Points, in no order, along strands that fork, close into loops and pass close to each other.
Two points are linked if the straight distance between their rows is under 72.9. Some points are linked to none.
j406: [  0.2  20.3 -21.6   5.6  36.5  18.3  -7.9  16.1   5.1  16.8 -14.7  -4.0
  -7.4  -5.5   0.4  12.2   9.5  28.8 -49.1 -14.3  32.5]
j89: [ -2.5 -21.8 -12.0   4.4 -14.0   2.7  41.2  -6.6  -3.3  29.6  18.2   3.2
  -4.9  -0.7   9.3  48.1  31.6  28.7  38.1  30.9  14.3]
j560: [ 54.7 -18.1   7.1 -16.6 -42.1  39.3  19.1  16.5   2.0  -1.5  -1.1 -26.0
   6.1   6.3  -3.9  13.6 -10.2  11.6   2.7  -1.0  -4.6]
j391: [  1.8  38.5   0.0  53.1  34.6  21.3 -12.5 -29.5  -2.6   1.4  14.3  10.6
   4.0   1.3 -20.4   3.6  26.9 -23.2  17.6 -13.7 -21.8]
j446: [-20.4   8.0 -25.6  25.8 -17.8  14.9  31.6  -4.7 -44.5  20.7  -0.2  10.5
 -31.5 -16.5  22.2  -4.4  41.1  29.8  14.8 -24.7  45.0]
j58: [ -3.7  -3.3  18.8  -8.5  10.3  15.6 -33.9  15.0  -5.6 -29.7 -27.0   0.0
   7.0 -11.8  37.1 -30.2   1.2 -34.1 -41.2 -13.8   3.9]
j955: [-39.9 -19.3 -27.4 -11.4  17.4 -31.3  14.4   8.9  19.8   5.6   6.6  49.6
 -39.8  50.4 -16.4  15.5 -34.7 -15.4  29.2 -15.1 -39.7]
j722: [-17.2 -12.5  27.9 -38.8 -21.9  -1.7 -17.1   2.0   2.3 -24.3  -9.3   6.9
 -45.2 -13.2  32.9  -8.9  -9.1   5.0  -9.8 -11.9   8.1]
j943: [ 35.8  14.7  18.9   6.9 -10.7  24.4  16.2  10.2  12.3  14.0   9.9 -12.0
  41.5  -3.4  -9.9 -19.9 -14.4  24.5 -47.6  31.3  37.3]
j969: [-31.1  16.5 -23.0   2.3   9.1   1.7   9.0  22.3  -9.5  31.8  43.7   5.5
  -4.9  15.5  16.0 -15.2 -19.1  -1.1   4.8 -12.3 -23.9]
j30: [ -1.5   1.6  31.8  35.9   1.1  26.4  -3.2 -10.0   3.4 -24.8 -23.1  22.2
 -30.0   3.0  -5.7  20.4  45.5   1.2  -7.8   6.6  36.1]
j94: [  2.4   0.3   5.4  16.9  -2.6  44.1   0.8  -2.0 -11.4 -11.7 -29.7  26.0
 -42.7  10.3 -13.2  11.2  43.4   0.1  -1.8 -31.8  32.9]
j193: [-33.5  22.5  48.0   6.5  -1.8  22.7 -18.7  -5.6 -11.6  40.8  10.9   8.9
  -4.3   6.0 -18.8 -26.3   6.1 -19.2  -7.3   9.2  -4.3]
j870: [  9.3 -19.4   1.1   6.4 -22.1  19.1 -25.0   5.1  -2.3 -25.4 -23.4 -18.6
 -19.3 -13.9   4.7 -11.8   5.3  -6.1 -20.6   0.1  -1.5]
j986: [-17.1  41.1 -38.8  26.8  23.1  -4.5  18.0  -4.1 -16.9  14.4  10.7  -2.6
  13.6  21.0 -11.1  -4.2   7.8   0.0  10.5 -39.4 -10.2]
j444: [-63.8  -9.3  -5.0   1.3 -18.1 -52.0  14.5 -22.0 -13.3 -14.9   8.9  37.2
 -28.7  12.2  13.8 -35.0 -13.1 -18.7  22.1   3.0 -21.5]
j567: [ -6.7  13.5  27.1 -45.8   6.3 -10.3  -7.2  -5.1 -17.9  25.5  21.1 -13.3
  -6.3 -37.9  28.4   0.9   1.6   5.7  10.5 -15.8   6.6]
j168: [-13.5  11.9 -12.5  -9.5  14.3 -33.3   0.1   0.2  35.7   0.0  44.5 -17.1
  -0.8  -6.3   4.8  31.2 -24.5  -2.6  26.6  -2.5 -20.2]
j176: [ 50.3   6.0   3.3  37.8  29.5  13.7 -27.5 -17.8   1.7   4.7 -16.1   0.6
  52.8 -13.7 -41.2 -10.9  -5.5  -6.4 -25.4   5.4   6.9]
j365: [ -7.6  -1.5 -14.0   9.7   2.3  25.5   2.5  29.7 -13.0  11.7 -26.0  -3.3
 -29.3   9.5   9.7  -1.9  19.9  30.6 -40.3   3.2  52.0]
j972: [ 35.8  -4.6   0.6  31.3  25.1  31.9   4.1   9.7   9.3  20.7 -15.8   0.1
  19.9  19.1 -20.3  32.0  22.3   2.6  -6.7  17.8   3.3]
j900: [ -6.8 -16.0 -21.7 -32.7 -21.3 -35.7  15.1   6.3  -9.0   7.1 -41.3  -3.3
  10.0  28.6 -11.9   8.3  14.9  15.2  13.4  15.1   5.6]
j843: [ 85.4 -19.1 -23.0  28.9   8.5  28.8 -11.4   7.6  -4.0 -33.5  -2.5   4.9
   5.9 -39.2  -3.4   6.6 -24.2  32.2 -39.0 -18.5  28.9]
j90: [ 45.8 -10.9   6.6  37.2  -4.7  28.9 -12.5   1.4  -5.2 -24.4 -14.0  -4.1
  -9.6 -30.1   7.2   9.5   9.0  15.5 -22.9  10.1  36.4]
j19: [ 30.3 -16.9   4.2   0.5  -8.1  -1.9 -19.1   6.3  11.8  -2.2 -16.3 -37.5
  36.6 -25.8   4.1  -4.4  -2.8  16.9 -23.1  47.0  30.1]
j54: [-13.1  17.9 -40.0  11.6 -15.9 -26.9 -19.6  -7.4   3.0  17.6  40.4 -41.4
  -2.7 -11.6 -27.2 -11.1 -25.3 -18.3  30.3  -9.4 -38.9]
j919: [  0.3 -28.0  37.9 -47.1 -25.8   1.0  27.8   3.5 -13.2   9.9  23.3  22.3
 -27.4 -13.4  47.5  -3.1 -17.9   9.8  39.7   7.3  -2.4]
j424: [-16.1  21.6 -44.2  14.9  15.3 -10.6  17.7   6.1 -25.5  17.9  10.0  -6.5
   5.2   0.4  15.2 -12.2  10.3  16.7 -11.1 -14.1  17.6]
j949: [ 69.4 -13.8  -8.3   2.2 -33.3  35.9  14.3  21.0  -7.0  -9.8   8.7 -24.1
  24.3 -14.3  30.7 -17.4 -19.4   5.0   8.6   3.7  -6.8]
j883: [  1.4  -8.6 -23.9 -46.6 -29.8 -35.6  -1.9   2.1  16.9 -15.7   3.6 -38.5
 -17.2  -1.6 -15.6  11.8 -30.2   1.6  15.3 -28.1 -22.6]
j10: [  5.2   4.5  -6.9  22.9  39.8  -4.2 -26.4 -13.8  18.9 -22.9 -28.7  -2.6
   5.4  -8.9 -25.4  28.8  27.2  -2.1 -10.0   8.2  13.6]
j116: [ -9.4  -2.6 -14.3  17.5 -27.9  -8.5   9.4 -13.6 -13.6 -32.2   5.0  -5.9
 -48.2 -23.6  27.5  11.7  28.4  14.8  17.2  -2.2  14.9]
j569: [-28.8  13.9   8.4   9.0 -12.4   4.0  23.7   9.1  -7.3 -15.2   0.4  18.4
 -15.1   9.5  33.3 -16.7   9.9  10.7 -24.3   8.2  19.1]
j601: [-31.3 -33.1 -17.8 -18.6 -28.0 -31.3  43.4  -1.2  -7.1  19.4   5.7  22.2
  -6.9  25.6   9.4  14.0  -1.1  13.9  38.2  35.5  -6.4]
j998: [  9.0 -16.3  -3.8 -33.7 -28.1 -14.3   5.8   8.4  19.0 -26.6  -1.7   1.4
 -11.2  21.7  -0.4  15.9 -30.6 -10.9  11.9 -28.7 -42.0]
j382: [ 11.1  18.0  14.0 -41.3  16.3 -27.4   6.3   2.7 -12.3  18.7 -25.8 -12.1
  33.0  16.6   5.9  -3.9  22.5  -0.4   9.4  -6.1  13.0]
j971: [-19.7   2.5   6.0   5.6 -22.2  -3.5  20.3  18.9  13.1 -31.2  17.5  -3.4
  -0.6  11.3  43.6 -25.0 -22.9   4.6 -20.9  33.0  12.0]
j713: [ 25.7   4.9  29.3  36.0  -1.0  21.5 -12.8 -10.2  -3.5  -8.1 -30.1  11.1
 -17.3 -25.1 -13.3   1.0  35.8   9.6 -30.8   8.6  56.9]
j437: [ -6.4  -4.5  -6.2  -8.7 -34.9  -1.2  19.5 -26.7 -25.8  11.3  -1.8   2.0
 -21.7   2.2 -11.4  -2.9  26.7 -10.5  45.0 -17.1 -12.9]
j361: [ -9.1   1.2 -26.8  26.5 -28.2  -3.7   7.5 -18.5 -39.5  12.0  -6.4 -16.7
 -29.7 -31.8   9.7  -5.1  42.1  10.2  27.0   0.6  27.3]
j573: [ 25.7 -12.2 -20.8  18.0   3.2   2.0 -23.8   5.5   7.1 -37.9 -48.9 -13.1
   2.4  -6.1 -15.4  -6.4   2.7   0.2 -38.2  -3.9   9.0]
j581: [-21.8  11.1  -8.7  31.6  51.0  15.6 -13.2   5.6  10.9 -12.1 -15.1  13.8
  -5.5  19.2  -6.2  18.7  26.1   0.2  -6.9  -3.2   0.1]
j537: [ 52.8 -28.5  15.2  -4.6 -12.0  21.3 -12.9  13.4  22.3 -27.0 -30.9 -15.3
  37.2 -25.8   5.3  -6.5 -14.8  24.9 -48.0  31.2  51.5]
j288: [ 56.0  19.2   5.4  -7.8  -7.7   1.3  27.4 -14.0  -6.5   5.4   5.3 -20.1
  31.8 -12.8  -5.4  -0.8   2.8  12.0  -1.5  -6.7  12.7]
j246: [-25.0   1.5  -4.7  -6.1  13.4 -16.8 -45.5  -5.3  -8.0  16.2 -24.9 -20.6
  -2.5 -16.8 -29.5  -4.1  13.9 -10.4   7.0   8.0 -18.8]
j80: [ -2.1  -1.0  39.4 -39.6 -26.4 -12.9 -12.1  -1.2   7.8 -22.9 -17.1 -12.2
   4.1 -21.6  20.1 -20.0 -15.0 -13.3 -17.5  -7.3   4.0]
j861: [ 20.6   2.2   4.7   9.9  32.8  38.6 -43.9 -16.1  18.5  -3.8 -26.9   3.9
  61.0 -20.8 -38.1 -14.1 -12.0 -31.5 -52.4   5.4   1.8]
j921: [  3.8  19.4  31.5  18.6  -1.6  26.4   0.3  -4.1  14.2 -11.1  -2.9   1.6
  13.6   6.3 -24.9   1.5   4.6  -3.1 -37.3  19.0  21.6]
j618: [ -6.4  -4.7 -20.9  54.9  27.6  21.0 -12.9  16.6  -7.4  -7.1 -27.6  13.9
  -6.0  21.5   8.7  -6.4  26.8   0.7 -15.9  14.5  15.4]
j644: [-49.1  13.9  21.7 -28.0  18.0 -16.3   5.9   6.1   6.5  -3.7 -13.5  28.2
  -4.8  40.9  -0.1  -3.9  -1.2  -6.9 -24.7 -20.9   0.3]
j110: [ 70.2   5.0 -12.3  36.4   4.9  -3.6   4.1  -4.1 -10.5 -46.1  -8.5   3.0
   7.4 -36.5  17.1  -5.1   4.4  29.4 -28.6   0.3  38.2]
j952: [-37.1 -37.8   1.8  -1.6   1.2  21.4 -23.9  29.6   2.6   7.1  -1.8   2.0
 -30.9  -5.4  26.3   2.3 -11.7  -0.7 -14.6  23.4 -10.5]
j66: [-56.8  -7.4  -7.6   0.7   9.5 -46.3  18.9 -21.7  12.6   8.5  14.1  30.7
  -7.9  18.8 -18.1   8.1  -3.8  -4.8  38.7  24.4 -11.0]
j796: [ 16.5   2.1   6.8   7.1   2.6   7.4   4.6  13.7  36.5 -24.4  27.9 -13.0
  36.2  -0.8  18.5   4.2 -27.1  -6.7 -17.3  17.4  -7.1]
j347: [ -1.2  23.7 -21.2 -14.9 -31.4 -17.1  34.0  -8.8   6.5   8.4  11.8 -20.3
  16.8  12.2 -38.5   3.2  -9.8  10.1   6.6  -4.0   8.5]
j313: [-10.0  14.1  50.9  -8.5  -4.3  25.9 -28.0 -14.1 -11.8  19.6   2.9  -1.8
  -6.0 -28.5   6.2 -26.1   9.5 -20.4 -10.7 -15.4   0.8]
j86: [ 11.5 -21.5  10.2 -13.1 -12.7   1.7  19.0   6.8  16.2  -4.0   0.2  -5.0
 -17.9   9.8   2.4  46.3  22.0  18.9  17.3  25.2  12.9]
j22: [ 20.4  -1.3 -13.7  62.5  26.2  33.4  12.1  16.5 -17.6  -0.6 -35.2  22.1
 -10.9  34.0 -18.8  10.0  38.3  10.3  -4.2   8.9  41.0]
j333: [-37.3 -47.4   0.0 -31.7  18.7 -25.2  24.5  -4.4  18.1  15.7  10.1  56.2
 -57.0  21.1  -3.5  13.4 -48.0  -2.2  21.2   4.4 -35.3]
j285: [ 27.1  19.3  26.2 -13.4  50.6 -22.3   5.5  -0.3   6.6   1.0 -11.9   0.1
  35.9   7.8  16.3  22.5  28.3  -3.7   7.9  -9.1  12.0]
j772: [  9.5  15.6  24.4  -7.1 -40.8  17.2   1.5  10.3   7.2  -2.4  10.1 -22.8
  26.9   4.1   0.7 -35.2 -20.3   4.1 -31.2  21.6  10.3]
j795: [  1.0   8.0 -24.3 -48.0  -6.7 -43.8  22.8   1.4 -10.6  25.2 -22.5 -23.3
  19.2  10.6   2.1   0.1   4.2  23.0  11.3 -14.9  21.6]
j503: [-54.8   2.0 -10.3   3.7 -11.8 -38.6 -22.3 -14.7  -1.5  -8.4  15.6   6.6
 -30.0 -16.8   8.1 -28.9 -17.2 -15.5   8.8   4.1 -19.4]
j913: [ -6.1 -21.7  -6.6  -9.3 -22.0  21.9 -22.3  27.0 -11.2   1.0  -1.4 -24.9
 -25.1 -18.9  16.8 -21.1 -15.3   6.7 -25.2  23.6  -1.5]
j904: [ 15.1  30.5  -7.5  52.4  34.3  12.0  21.6 -21.1 -16.0  11.1   6.6  16.1
   6.3  20.4 -10.3  -1.2  37.4  -1.1  12.6  -6.0   3.9]
j335: [ 23.5  11.8 -23.6 -13.4  14.8  -4.7 -30.8  -5.5  21.2  -5.4 -15.1 -29.6
  30.6 -18.9 -29.7  10.3 -19.1  -9.1 -24.7 -30.0 -11.0]
j226: [  0.5  10.2  37.1 -50.5  16.0  -4.1 -21.3  -4.3   1.8  -4.4  22.4  -5.7
  -6.4 -30.2  32.3   8.8 -12.4 -15.5  12.5 -37.2 -17.9]
j978: [ -4.2  -8.0 -10.8  -1.6 -36.1  32.9  24.3  21.7   0.2  18.9  -3.0  -2.1
  -8.1  40.7 -27.8  -5.8 -10.4   6.5 -19.0   9.2   5.4]
j108: [ 25.6  16.0 -11.5 -12.0  23.9  22.4  -1.6   5.9  13.4   4.3  -5.5  -9.4
  19.0   7.1 -18.8  16.6 -12.4   0.1 -33.0 -39.2  -6.4]
j429: [-49.2 -10.9  10.3  -8.7 -34.0 -21.7  41.9 -29.6 -20.7   1.2  16.3  49.6
 -31.0   9.6   4.9 -28.0 -12.0 -11.6  38.6 -16.2 -15.6]
j938: [  6.0 -30.1  -4.3 -20.8 -42.6  34.2   4.5  18.4 -41.2  20.4  12.3   2.4
 -35.3   0.9  29.7 -28.3  -8.7 -11.8  28.0  -3.1 -25.9]
j725: [ 61.1  -0.5  16.8  30.0  18.2  18.9  -6.2  -9.0  -8.2  15.7 -12.2  -4.0
  49.8  12.8 -17.1   0.9  10.6  -4.7   2.8  31.4   4.9]
j114: [ 48.6  20.3 -14.8  48.7  -3.7 -21.8  30.3 -16.6 -15.2 -45.5  -2.0   6.7
  26.4  -1.2  17.3 -17.3  -4.6  16.9 -19.8   0.8  27.4]
j330: [-52.8 -14.3  -4.7   9.2 -13.9  -2.1 -29.1  -3.2 -13.0  -7.5   3.6  15.7
 -65.6 -20.0   8.3 -20.5  -2.7  -5.8  -0.4  -1.6 -14.1]
j423: [ 10.6  31.3 -27.1  12.4  35.9   5.6  15.3  -3.9  -3.7   7.3  -1.2   9.4
  23.7  32.6 -26.8  12.5   7.2  11.4 -20.4 -34.2   1.2]
j172: [-52.1 -18.3 -23.3   5.0   2.0 -34.0  36.8   2.1  10.7   2.3   6.0  53.3
 -16.6  54.1 -11.5  16.0  -0.8   3.3  36.6   3.2 -15.5]
j13: [  8.1  20.3  -4.8  37.6 -26.6 -16.0  32.8  -7.5   2.6 -47.2  14.1  -0.8
   7.8   2.9  32.7 -23.7  -9.9  12.1 -17.0  14.7  16.1]
j294: [ 10.9  -6.4 -22.9 -30.7   4.9 -26.7 -21.0   8.6  28.5 -23.0  -1.0 -40.5
   4.2 -26.1  -6.5  14.7 -20.5   0.4  -6.1 -30.7 -11.2]
j262: [-11.8 -21.9  21.3 -58.7   5.2 -20.9 -17.2   4.9  30.4  35.1  31.3 -18.5
  -7.4 -21.8 -10.0  23.4 -37.8   0.3  31.4  11.7 -30.3]
j908: [-29.4  20.2  -4.1 -19.5  -9.0 -29.0  18.6   9.9   6.1  12.6  33.9   6.1
   7.9  14.9  14.7 -18.0 -38.7  -8.5  12.7  -9.9 -16.5]
j419: [  9.9  23.9  -6.4  -2.0  33.0 -19.0  -1.5 -10.7  14.2 -16.9  22.3  -8.6
  13.8 -12.6   8.7  32.4   0.8  -7.5  12.1 -19.6 -17.6]
j899: [-11.6  13.4 -16.5  26.6  47.6  16.3 -29.0  11.7  35.7 -12.6 -21.2  -3.1
  29.3  -0.1 -37.7  11.9 -16.5  -5.1 -64.1  -0.5  12.9]
j268: [-37.5 -19.9  18.7 -48.9  12.0 -21.7   1.7   3.9   1.9   9.4   4.2  35.0
 -30.5  12.8   3.7   6.0 -36.4  -9.5   8.1 -13.3 -26.7]
j404: [ -9.7   1.0  -9.1  24.2   2.0  23.1   0.8  22.1  -4.4  14.7  39.2   8.4
  -4.0  16.3  22.3   4.2 -12.6  -6.2   6.5  17.7 -29.4]
j299: [ 60.8  -8.5  -2.3  13.1 -12.8  29.3   5.9  20.8   5.4 -36.8   8.8 -21.4
  42.1 -13.9  33.4 -23.5 -33.5   5.6 -34.4   6.9   0.7]
j11: [ 25.9  -9.6  18.4  -3.2 -26.7  13.0  -2.8   5.3  42.0 -27.4  38.2 -29.8
  25.5 -18.4   2.4   6.5 -29.5 -15.4  15.1  17.5 -24.9]
j572: [-21.4 -50.9  -9.3  -7.8 -25.3 -33.4  22.3   2.6 -23.9  11.8  15.7  22.4
 -22.9  -4.6  31.7  -3.1  -4.5   5.1  62.6  35.7 -18.9]
j315: [ 28.7  -7.8   4.4  -6.2 -11.6 -37.1 -10.3  -6.2  29.1 -24.8  -8.5 -45.4
  49.3 -28.3   3.7 -18.0 -21.0   4.2 -12.8  41.8  14.7]
j91: [-45.6 -36.3   4.5 -11.1  -3.9   6.9 -32.3  18.7  -4.9 -10.4   2.1  19.6
 -48.6 -17.8  32.4 -22.2 -36.0 -16.6 -12.0   9.9 -32.9]
j723: [ 38.0  -4.7  -8.1  29.1  23.5   6.6 -33.8  -7.4   2.6 -35.2 -48.7   1.2
   4.2 -19.3 -41.8  12.9  27.0  11.7 -26.2  -6.5  22.1]
j953: [ 28.0  14.4   3.8  15.9  -7.0   2.5   0.4 -13.9 -23.6  11.3  -1.4 -14.6
  20.3  -4.9   0.4  -9.7  13.2  -6.2  12.0  -1.5 -11.4]
j52: [ 25.0  17.7   8.8  -3.6  38.3 -23.0 -16.8 -19.9  -1.3 -19.3  -5.4 -13.4
  19.5 -22.0  18.6  22.2  35.7  -7.5  14.0 -16.0  -2.5]
j584: [ 13.2   4.4 -13.1   7.9  -2.9  23.7  -2.3  10.1   7.1  21.1 -17.3 -12.6
  13.8  26.2 -39.6  11.4   1.3   6.8 -13.4  14.1  -8.9]
j803: [-10.2 -13.7   7.7 -38.2  13.2  -3.7  -3.7  21.3  -9.8  11.1  -4.4  14.0
 -14.2  21.1  22.3  12.0 -11.5  -8.8  -2.2 -14.7 -21.1]
j272: [  3.6   9.6  -3.9 -10.6 -33.7  -7.1  18.1  -2.2  18.2 -37.2  -5.1   0.0
  -4.6  21.3 -15.2  14.7 -13.0  -4.8 -13.3 -32.1  -5.4]
j210: [-35.6  -2.5  -2.9 -19.8  42.9 -21.4 -34.4   4.6  -3.4   2.1 -36.6   9.5
   1.6  24.6  -9.7  -8.5   3.2 -19.3   9.3 -32.8 -38.4]
j295: [-20.5 -35.5   2.4 -37.6  28.6 -27.5 -33.5  19.6  -4.2   7.8 -34.9  11.3
 -10.6  16.1   6.1   5.7  -3.1 -17.9   8.5   4.2 -31.9]
j668: [ -6.1 -28.5 -19.0 -10.1  10.3  -7.1  11.5   7.8 -14.7  39.8  22.9   8.0
 -21.4   1.0  13.3  37.3  16.0  16.7  47.1  31.3 -18.4]
j290: [-16.6   1.1 -22.0   4.3  44.7 -14.7 -51.0  -0.8  10.8  -1.8 -22.8  -7.6
   9.9  -1.1 -19.8  16.5   5.7 -24.7   0.7 -17.1 -25.7]
j415: [-25.1   1.8 -14.2  -8.8 -27.7 -41.6  23.0 -16.2  32.3  -3.8  39.9  -8.5
 -15.2   1.1 -15.9  32.8  -1.1   3.4  30.2  -2.9  -3.2]
j834: [-53.2  10.9   3.7 -10.6  22.5 -23.1   5.1 -11.8  -3.9  10.4 -11.6  25.2
 -14.8  26.1 -15.4  -7.1  10.5  -6.1  15.2  -2.9  -6.9]
j693: [-19.1  11.0  25.3  -2.6 -40.9  -2.5  27.0 -22.3 -25.8   9.4  14.3  22.5
 -13.2  19.7 -12.3 -23.8   0.7 -24.3  36.3 -10.2 -24.6]
j508: [-13.1 -17.4  19.9 -18.4 -25.4  -2.9   5.6  -6.7 -19.1 -26.9 -11.6  16.2
 -59.2 -18.1  37.1   5.8  23.0  11.3  23.7 -11.8  17.5]
j509: [-15.7  -6.8  11.3 -48.2 -20.0 -11.6  -0.3  -1.6   1.5  38.4  29.0 -20.3
 -14.2 -21.9   1.9   4.9 -22.7   8.1  23.0   0.8 -13.3]
j872: [ 34.7   9.8  17.7  -7.0 -52.3   9.4   0.7  -6.0   1.6 -19.9   5.9 -36.3
  33.9  -8.3 -12.5 -41.5 -30.3 -12.1 -26.0  -9.0  -4.7]
j554: [-14.0  13.7 -18.3  38.6  28.5  22.9 -26.0 -23.2 -22.3  20.2 -10.0   4.9
  -7.1  10.0 -30.9 -12.1  38.6 -18.4  35.9 -21.8 -26.8]
j50: [ -9.2  12.0 -22.8  37.5 -11.4  25.5  14.3  13.6 -36.4  13.1 -25.2   5.9
 -34.9  -0.8  -4.7 -14.6  39.0  25.8 -10.6  -4.8  61.2]
j922: [ 24.6 -12.5 -15.4  -4.5 -25.6 -13.0  27.2   3.0   2.7 -10.5 -22.7  -0.8
  12.1  27.3   1.0  25.9  21.5  10.1  16.4  25.6   6.0]
j740: [  3.9  20.2 -27.1  29.6  51.2  18.1 -19.0  11.0   4.9 -15.8 -30.9   6.6
  10.9  -0.7 -23.9   2.0  -5.2  23.8 -64.8 -23.0  31.5]
j518: [-18.1   4.0  18.6   1.0 -19.0  21.6   6.8   3.5 -11.6   8.2  -4.6  17.7
 -32.5   6.9   2.0  -5.9  26.6   5.1  -5.0 -17.4  21.0]
j323: [ 72.2  -5.8 -10.1  20.6   4.9  14.7  -8.2 -14.9  24.9 -30.9  14.2  -3.5
  18.5 -46.9 -23.8  23.0 -18.0  33.6 -23.8   1.3  14.6]
j221: [-30.4  10.9   8.2  10.6 -10.6 -31.5  21.4 -26.9  24.5  -1.1  35.0  -6.4
  -4.8 -15.0   1.2  23.4  16.0   3.4  31.1  31.0   6.1]
j460: [ 31.9 -25.6   8.2 -23.2 -40.6  18.4   4.4  12.3  27.6 -24.7   8.0 -18.8
   7.3   1.9  -0.3   4.6 -25.9 -11.1  14.5  -2.8 -35.5]
j774: [-22.9  -5.4  -8.4  -4.5  35.6 -15.1 -15.8   4.9  12.7  23.5  30.3  -8.8
  -4.4  -7.4  12.5  19.4  -2.5  -7.1  14.3  24.5 -15.6]
j583: [-36.6  27.0  35.9  -1.7  10.8   3.5  -7.2 -17.1   1.1  33.2  32.9   3.1
   4.0  -1.8 -13.1   5.0  10.5 -16.0  18.1  -3.7  -7.5]
j149: [  6.7 -20.6  -8.8  -2.9 -21.4  36.1  -9.4  37.7 -25.1   8.2   7.0   0.9
 -15.0  -2.3  27.7 -21.6 -19.5  -7.8  -6.7  -7.8 -21.6]
j103: [  3.7  15.3 -24.9  -5.2  38.1  11.3   0.2  28.7 -25.2  20.7  -8.3  -8.5
  -4.4   2.0  28.5   3.0  13.4  17.9 -18.9 -18.3  15.3]
j928: [ 21.1  35.3  -4.2  -6.4   2.1 -19.4  21.2 -19.6   4.1  23.7  -1.2 -16.1
  32.6   2.4 -37.1  14.3   8.5  23.1  -2.0 -16.2  20.0]
j880: [-20.9  -3.6   4.6   2.0  13.7  14.3   5.2   7.0  -3.5  49.6  32.0   6.9
   0.9   8.7   9.9  18.9  11.1   2.1  22.6  35.0 -13.9]
j177: [-11.0 -56.3  -8.5  -2.0 -27.4   3.1  12.5  15.5 -47.1  24.2   4.3  23.1
 -40.2   0.9  31.9 -21.0  -5.9  -5.8  51.5  21.5 -31.8]
j737: [  8.2 -13.4 -15.8  37.9  43.7  22.9 -35.0  -3.9  41.3 -14.1 -29.8   4.6
  57.4  -1.3 -36.7   3.8  -9.4 -24.3 -52.7  16.4  -2.4]
j71: [ -1.9  42.5  34.8   0.8  17.6   1.4 -29.2 -23.6 -18.4  13.7 -21.4  -5.2
  17.6 -12.7 -15.7 -29.1  20.3 -14.8  -7.4 -21.2  11.1]
j734: [ -7.0   3.3  45.7 -48.6  -2.6   1.3  -0.9  -9.5  -0.5  13.1  41.8   8.6
  -2.6 -13.4  13.8  -0.6 -21.5 -25.9  32.6 -23.7 -33.7]
j343: [ -6.8 -22.3 -16.4  -4.1 -50.8 -14.5  47.5 -20.6 -20.5   5.0   2.6  16.8
  -0.1  21.2  -1.1   9.0  18.9   2.4  50.2   5.9  -4.3]
j923: [ -1.6  -6.0  29.9 -44.3   7.2  -3.1 -15.2   1.6  28.1  25.5  52.2  -9.5
  16.4  -7.5   1.6  13.1 -35.7 -35.2  38.3  -5.7 -37.1]
j940: [-40.3  30.8   7.1 -39.3   8.1 -24.1  -1.9  -1.5  -2.5   9.3  10.2   7.7
  -0.8  17.1  -3.5 -25.3 -21.3 -20.0 -10.0 -39.2 -13.3]
j427: [-37.5  30.8  14.2   0.7  41.7 -11.5 -48.6 -12.0  -6.2  21.9  -9.6 -15.3
   0.1  -6.3 -20.0 -26.0  21.8 -15.5  -3.1  -4.8  -2.5]
j720: [  7.0  -2.0   7.3  30.4  -1.2   7.4 -14.3 -17.7 -31.5   4.5 -11.8   8.1
  -1.0  15.7  -9.2 -19.1  27.8 -28.3  34.8   3.4 -28.5]
j535: [-41.5  13.1  34.3   9.2  17.5  -9.5   9.2 -36.6   9.5  19.4  32.9  21.4
  -7.1  -2.2  -3.1  21.8  29.0  -4.3  33.6  19.6   1.7]
j942: [ 26.3   6.5  -0.4  10.8  -6.8   4.4   6.6  23.4  28.5 -35.3  29.1 -21.1
  48.4  -4.7  33.6 -35.0 -55.1 -10.6 -45.4  11.2  -8.6]
j925: [ 14.6  -4.6  25.2 -25.7 -18.8 -30.6  -3.6 -10.7  12.5 -32.0 -21.0 -32.0
  26.8 -10.5  21.8  -3.8  -9.5  -2.4   1.5  19.5   8.2]
j379: [-14.6  13.2 -11.0 -13.1 -49.0  -0.8  37.1  -3.9   4.3  -2.4  -4.5   9.2
   0.3  36.5 -34.8  -8.5  -1.0   7.5  -7.8 -16.9   0.9]
j202: [ 14.3   4.6 -16.7  44.4  35.1  21.4  16.1   5.4 -11.0  25.2 -12.2  20.7
   8.1  31.8  -5.8  25.5  43.3   9.0  21.4  13.1  13.7]
j634: [ 60.4  -5.4  22.3  11.5  12.4  30.1 -10.0   6.1  17.0   0.8   3.9  -1.3
  47.7 -39.3 -15.0  -7.8 -17.6  22.0 -51.1  36.6  43.5]

A fork is a point with three links, a tip a point with one. Leave the first point through the second and follow the links. Name the first fork or tip that comes.
j361; j116: j872
j343; j437: j913
j668; j89: j168
j872; j772: j406
j71; j427: j880
j406; j103: j998
j202; j904: j379
j379; j347: j202

A piece is two or more points that can be reached from each other along the links. Count, over all rows, the pieces, the separate loops (a circle has one, a figure eight two, a Y none), the forks (points with three links) and the tips (points with one).
pieces: 4
loops: 8
forks: 10
tips: 2
